Each row is a point on a tangle of strands that fork and nearly touch. The rows are in no order.
In the rows, zero is written as 128.
Points whose rows are less than 104 apart are linked; no others are.
z75: [105 193 145 115 168  98 121 132 133 156 140 183 157  89  60 125 139 119
  84 130  66 129 136]
z227: [ 56 156 133 110 140 174 108 110 136 153 146 161 166  96  53 132 131 112
 103 159 142 136 126]
z736: [127 149 108 139 155  96 165 135 125 104 109 130 117 139 123 104 115 135
 152  75  64 119 120]
z64: [ 69 186 121  71 169 168  95 121 154 139 135 175 150  96 110  87 130 103
  91 141 144 162  81]
z319: [122 157 134 138 160  78 137 147 134 145 149 158 153  85 101 121 123 114
  93 116  64 115 136]
z624: [156 113 150 114 108 161 110 117 121 100 118 123 118 107 165 100 107 127
 120 140 170 143 150]
z464: [120 137 173 122  99 117  76  74 151 168 147 159 130 141  49 137 109 128
 132  83  78 110 145]
z759: [ 94 108  84 104  71 175 123 127 120 124 121  91 151 175 171 133 169 170
 174  89 165 147 123]
z38: [ 98 104 161 132  91 125 116  81 127 161 164 158 131 135  58 146 125 134
 128  75  81 114 178]
z432: [143 137 134 122 173 103 140 129 156 108 129 143  63 105 134  92  51 108
 149 158 128  91  77]
z403: [110 137 157 125  91 179  50 106 160 148 117 151 135 147 104 115 127 107
 141 122 149 138 128]
z977: [116 117 104  85 147 134 157 116 120  79 114 124  94 142 169  88 117 144
 166  61 121 124 120]
z270: [132 100 126 123  82 179 120 108  75 122 111 130 166 153 140 134 173 172
 104  86 144 156 185]
z251: [197  85 124 175 116 101 113 130 107 124 104 127 113 187 158 134 132 151
 111  89  95  87 155]
z511: [126 150 114 130 127 148 169 135 133 107  95 115 100 154 156 144 107 122
 197 157 163 144  74]
z527: [179 115 123 153 114 142 120 119 111 103  80 132  84 192 151 115 122 156
 161  96 115 100 145]
z662: [107 101 152 138 139 101 176 124 109 130 161 133 120 100  89 173 156 123
 138 120  93 112 201]
z690: [204 130 130 129 194  86 139 167 152 109 122 115  81 110 169 135 108  81
 108 192 138  97 137]
z962: [149 163 142 111 192  75 137 124 157 135 142 186  92  74 128 141 118  90
 107 206 142  75  96]
z31: [151 163 145 150 108 140 100 117 161 144 120 145 115 120 107 131 104 105
 145 192 138 116 109]
z695: [178 161 143 119 183  83 110 152 159 129 137 154  96  82 142 118 106  83
  87 191 122  97 129]
z352: [ 54 153 115  83 124 171 138  88 128 145 162 144 170  98  55 105 119 139
  95 124 107 159 157]
z162: [169  98 123 132  80 162 103 123  87 112  98 114 141 157 175 114 146 177
 112 101 152 144 160]
z755: [177 114 115 144 147 133 141 162 120  87 103  79  64 162 165  88  73 138
 145 156 157 127  97]
z764: [139 130 140 141 153 128 125 170 143 124 126 124 114 105 172 137 121  95
 132 187 171 140  86]
z452: [146 133 161 156  83 138  57  97 154 172 125 149 142 162  82 130 117 115
 116 109 106 122 139]
z11: [178  67 136 177  87 105 114 114 109 156 135 135 143 174 139 178 155 142
  96  87 109  91 179]
z340: [ 84 148  94 134 132 118 182 132 131 113 130 106 128 127 122 128 135 135
 171 104 100 138  98]
z495: [135 115 147 126 149  95 172 117 120 113 148 132 126  74 111 153 124 112
 132 143 107  97 177]
z429: [ 81 191 144 124 155 123 142  98 129 162 144 199 131 103  38 162 169 123
 111 210 142  98 111]
z336: [ 60 160 111  57 122 178 141  77 144 125 153 142 145 108 104  96 134 126
 135 101 128 155 142]
z358: [153 184 169  94 189  77  87 122 161 157 136 179 123  85  78 149 139  87
  89 160  94  91 155]
z22: [112 114 121 146  97 133  60 136 145 155 133 149 147 160 141  98 145 133
  96  55 104 138 118]
z651: [ 96 174 160 101 164 172  74 105 138 152 119 181 158 101  61 135 128  94
  91 189 161 131 123]
z850: [116 185 150 122 171  98 116 118 148 161 142 184 141  89  60 150 151 106
  93 184 108  96 125]
z503: [157  99 119 143  95 104 126 178  82 121  88  50 166 158 164 158 163 166
 138 126 155 149 125]
z520: [171 118 122 137 135 136 128 187 110  94  90  85  81 180 192 115 115 138
 157 144 175 153  99]
z213: [108 105 110 149  85 121 108 123 128 156 156 137 175 158 129 112 139 147
  82  47  87 144 127]
z744: [144 120  80 106  99 138 143 138 116  96 103  42 121 167 182  85 113 179
 146 116 154 158  92]
z870: [167 127 134 155 142  78 124 149 129 132 136 127 148 109 134 113 114 115
  83 107  75 118 149]
z743: [146 123 120 140 121 150 151 122 126  96  89 116  87 172 149 122 104 132
 200 119 141 116 113]
z142: [167 114 112 146 178  98 173 159 118  87  97  70 102 139 152 107  84 135
 149 150 133 113  89]
z40: [ 86 149 103  88 104 151 147  88 129 121 140 135 140 137 111  97 140 147
 136  60  88 154 152]
z541: [154 135 128 189 114 103 132 150 142 161 129 115 154 147 109 182 157  99
 129 148  96 116 155]
z925: [ 75 111 117 118 107 145 164 145 108 122 135  81 169 107 130 156 158 145
 158 131 162 163 120]
z73: [147 120 117 125 175 105 149 141 123  88 103 131  85 151 146  83  95 133
 155  71  91  98 120]
z602: [145 102 127 164 111 118  62 148 148 140 125 144  97 172 156 101 130 131
 122  71 106 105 109]
z641: [133 158 183 105 152 147  79 110 144 142 117 173 132 104  87 140 138  83
 118 155 134 127 154]
z147: [158 108 143 159 124  75 130 135 121 160 157 138 172 128 110 149 137 111
  57  91  65 123 178]
z355: [ 68 171 101 112 132 131 177 108 145 126 147 144 128  97  99 123 129 129
 156 132 110 131  89]
z499: [173  94 123 159 101 123  87 203 102 123  98  79 138 173 198 141 159 156
 131 135 168 138 122]
z155: [163  82 165 126 112 106  62 111 133 142 149 158 133 117 133 110 107 117
  79  85 111  95 176]
z652: [192  74 133 138 158  96 140 157  98  89  96  74 111 145 180 137 132 142
 134 128 147  97 155]
z584: [172  83 123 122  87 148 107 130  97  96 108  82 117 136 187  98 113 171
 118 128 178 136 141]
z875: [113 111  86 111  99 110 183  94 112 105 146  80 144 123 129 100  92 175
 140  79  97 127 130]
z883: [157 167 184  91 149 121  44 126 155 135 121 164  89 117 112  79  98 109
 104 112 106 134 130]
z315: [177 121 148 129 166 100 100 141 156 109 128 133  48 134 138  84  54 100
 136 145 118  83 122]
z671: [116 168  97 112 145 150 173 118 145 122 115 138  86 142 158 134  95 115
 185 181 172 159  35]
z792: [159  92  83 110  84 158 106 140  97 104 101  67  98 183 205  89 128 205
 132 107 173 137 107]
z66: [ 61 168 132 145 139 128 171 120 126 164 158 171 131 102  35 166 165 141
 123 181 101 127 134]
z460: [152 128 127 175 125 105 149 167 133 139 116  97 146 140 134 192 155 104
 164 174 136 112 140]
z910: [127 158 124 111 118 134 120 112 125 121 122 145 145 122 118  86 119 135
 105  85  84 154 145]
z594: [ 81 132  90  95  95 167 144 113 137 119 141  91 154 133 149 112 147 143
 160 103 152 157 120]
z68: [168 128 126 128 169  73 167 130 144 122 148 123 127  73 125 173 132  98
 110 187 122  76 169]
z830: [119 151 150  89 160 159 159  91 118 128 122 194 102  96 139 167 124  93
 155 191 192 158  91]
z500: [121 145 146 122 179 119 105 164 157 129 137 166  96  89 160 114 121  81
 112 167 155 140  70]
z839: [101 139 126  97  99 176  74 104 162 131 134 141 126 140 132  79 119 119
 131 100 143 146 119]
z380: [122  86  78 101 116 129 133 105 115  97 130 112 107 157 176  76 112 184
 142  44 112  98 121]
z10: [149  99 112 161 108  81 162 141 100 121 123  51 165 110 131 138 116 158
 112 133 110 134 123]
z302: [ 84 107 160 117 135 181  86 125 117 134 135 155 171 113 101 143 158  95
 107 120 157 144 176]
z636: [182 142 149 148 130 127  86 141 156 126 113 133  67 141 138 107  91  96
 137 168 135 110 124]
z757: [102 200 109  85 151 163 139 109 155 137 119 177  99 129 138 115 121 107
 147 171 163 173  38]
z608: [130 140 119 121 188  99 205 152 103  96 101 104 119 102 156 160 136 120
 155 162 145 143  77]
z948: [ 78 128 107 155 121 107 184 137 122 138 155 104 149 114  95 142 146 149
 137  99  81 143 128]
z884: [ 67 185 104  62 137 157 153  80 159 129 148 157 121 102 108 100 124 120
 153 124 128 145  90]
z248: [122 147 118 130 128 120 146 106 157 116 137 131  97  93 125  98  61 128
 153 170 133 101  73]
z790: [136 130 143 123 169 110 169 134 126 121 140 137 133  66 137 176 145 100
 121 205 167 110 130]
z252: [140 119 111 171  82 121 139 123 118 139 124 109 160 163 129 129 134 151
 113  87  92 141 134]
z312: [ 88 113 158 155 128 133  98 122 146 185 167 152 163 121  44 179 150  95
  97 144 106 116 173]
z637: [146 162 154  97 122 140  62 114 141 133 119 162 131 125 114  68 105 126
  82  87  93 153 146]
z699: [ 93  97 131 144  80 130 164  94 107 156 171 130 147 138  73 147 131 162
 109  86  85 150 179]
z703: [125 160 128 152 117 137 163 125 141 130 116 138 118 120 118 164 118 112
 179 191 153 118  96]
z905: [146 171 171 103 160 154 124 114 133 127 102 182 107 109 124 155 141  82
 140 184 159 144 127]
z513: [ 81 135 120 171 126  97 178 139 125 159 170 127 152  97  64 162 147 140
 117 148  80 125 139]
z268: [102 166 151 109 175 131  83 156 155 138 129 175 134  90 126 101 136  87
  97 137 125 146  94]
z454: [148 131 138 121 195  93 160 122 150 115 133 163  68  92 149 143  87  89
 145 195 158  88  68]
z583: [120 117 145 177 114 120 118 142 139 178 155 137 165 144  77 194 173  96
 114 140 102 123 182]
z953: [164  95 119 176  92 135  63 181 125 137 116 115 108 184 186 115 144 145
 115 108 142 124 116]
z780: [ 92  84 112 146  62 157 144 103  99 159 163 108 185 165  95 147 156 169
  89  80 118 167 163]
z686: [129 101  76 105  78 136 150  79 114 116 140  99 135 160 155  89 113 192
 125  51 102 122 135]
z832: [152  80 147 122  91 137  91 100 121 112 134 138 118 118 152  98 103 144
 114  95 136 106 165]
z696: [117 106 155 133 117 168 113 146 107 129 124 126 177 116 130 166 164 105
 124 153 176 146 178]
z341: [107 147  87  89  98 171 108 115 158 119 138 104 118 158 174  66 127 135
 141  95 145 157 102]
z131: [102 106 124 143  67 173 112 122 123 135 122 124 145 163 133 154 153 142
 182 107 160 133 144]
z332: [134  86 145 166  98 122 103 123 125 147 130 145 127 162 128 164 159 121
 145  87 116  94 165]
z242: [110 176 123  83 166 162 159 101 123 127 120 193 120  96 147 128 125 112
 116 196 188 175  61]
z300: [154 116 143 147 141 115 135 159 137 125 124 108 138 104 155 173 139  92
 141 187 165 115 134]
z722: [ 94  80 142 149  91 148 135 123 110 135 143 130 139 139 110 170 167 134
 163  99 137 123 175]
z656: [119 128 101 132 128 100 172 139 115 109 129  68 159  78 138 116 109 153
 122 146 128 143  95]
z208: [177  82 110 144 133 115 102 213  85 108  79  59  96 203 198 129 143 170
 150 128 176 125  96]
z923: [127 140  98 109 113 145 159 103 145  97 130  85 113 108 153  85  76 144
 154 150 150 136  90]
z614: [ 66  95 158 136 134 161 105 123 114 157 160 149 169 121  63 155 156 111
  89 112 119 143 193]
z946: [ 81 108 106 122  86 175 142 121  92 134 135 110 176 159 116 145 188 168
 126  78 131 175 172]
z612: [194  93 135 139 188  91 127 186 123  97 108  88  90 140 191 132 128 103
 123 143 146 105 139]
z840: [141  84 107 153  95  89 161 130  84 125 130  69 167 140 135 136 135 180
 100  77  99 141 135]
z721: [109 116 108 123 114 116 143 181  97 119 103  52 173 128 160 148 166 153
 145 126 160 175 101]
z951: [145 107 124 136 183  83 202 143 108  91 114  87 116 105 135 151 114 128
 162 142 122  96 121]

A fork is a point with three links. Follow the links from the first point to the second and name the forks in between, in order.
z695 / z131 -> z432, z511
z319 / z671 -> z850, z340, z336
z703 / z162 -> z511, z594
z499 / z248 -> z594, z511, z432
z977 / z131 -> z340, z336, z511
z511 / z953 -> z594, z499
z764 / z302 -> z300
z66 / z651 -> z340, z336

Follow the links from the first point to the second, and from the first to the third. Name the last point that the two ways share.
z302 / z500 / z662 -> z300
z884 / z759 / z432 -> z511
z454 / z452 / z352 -> z511
z755 / z594 / z840 -> z499
z614 / z64 / z495 -> z300
z358 / z875 / z910 -> z340
z213 / z11 / z832 -> z594
z637 / z948 / z759 -> z336
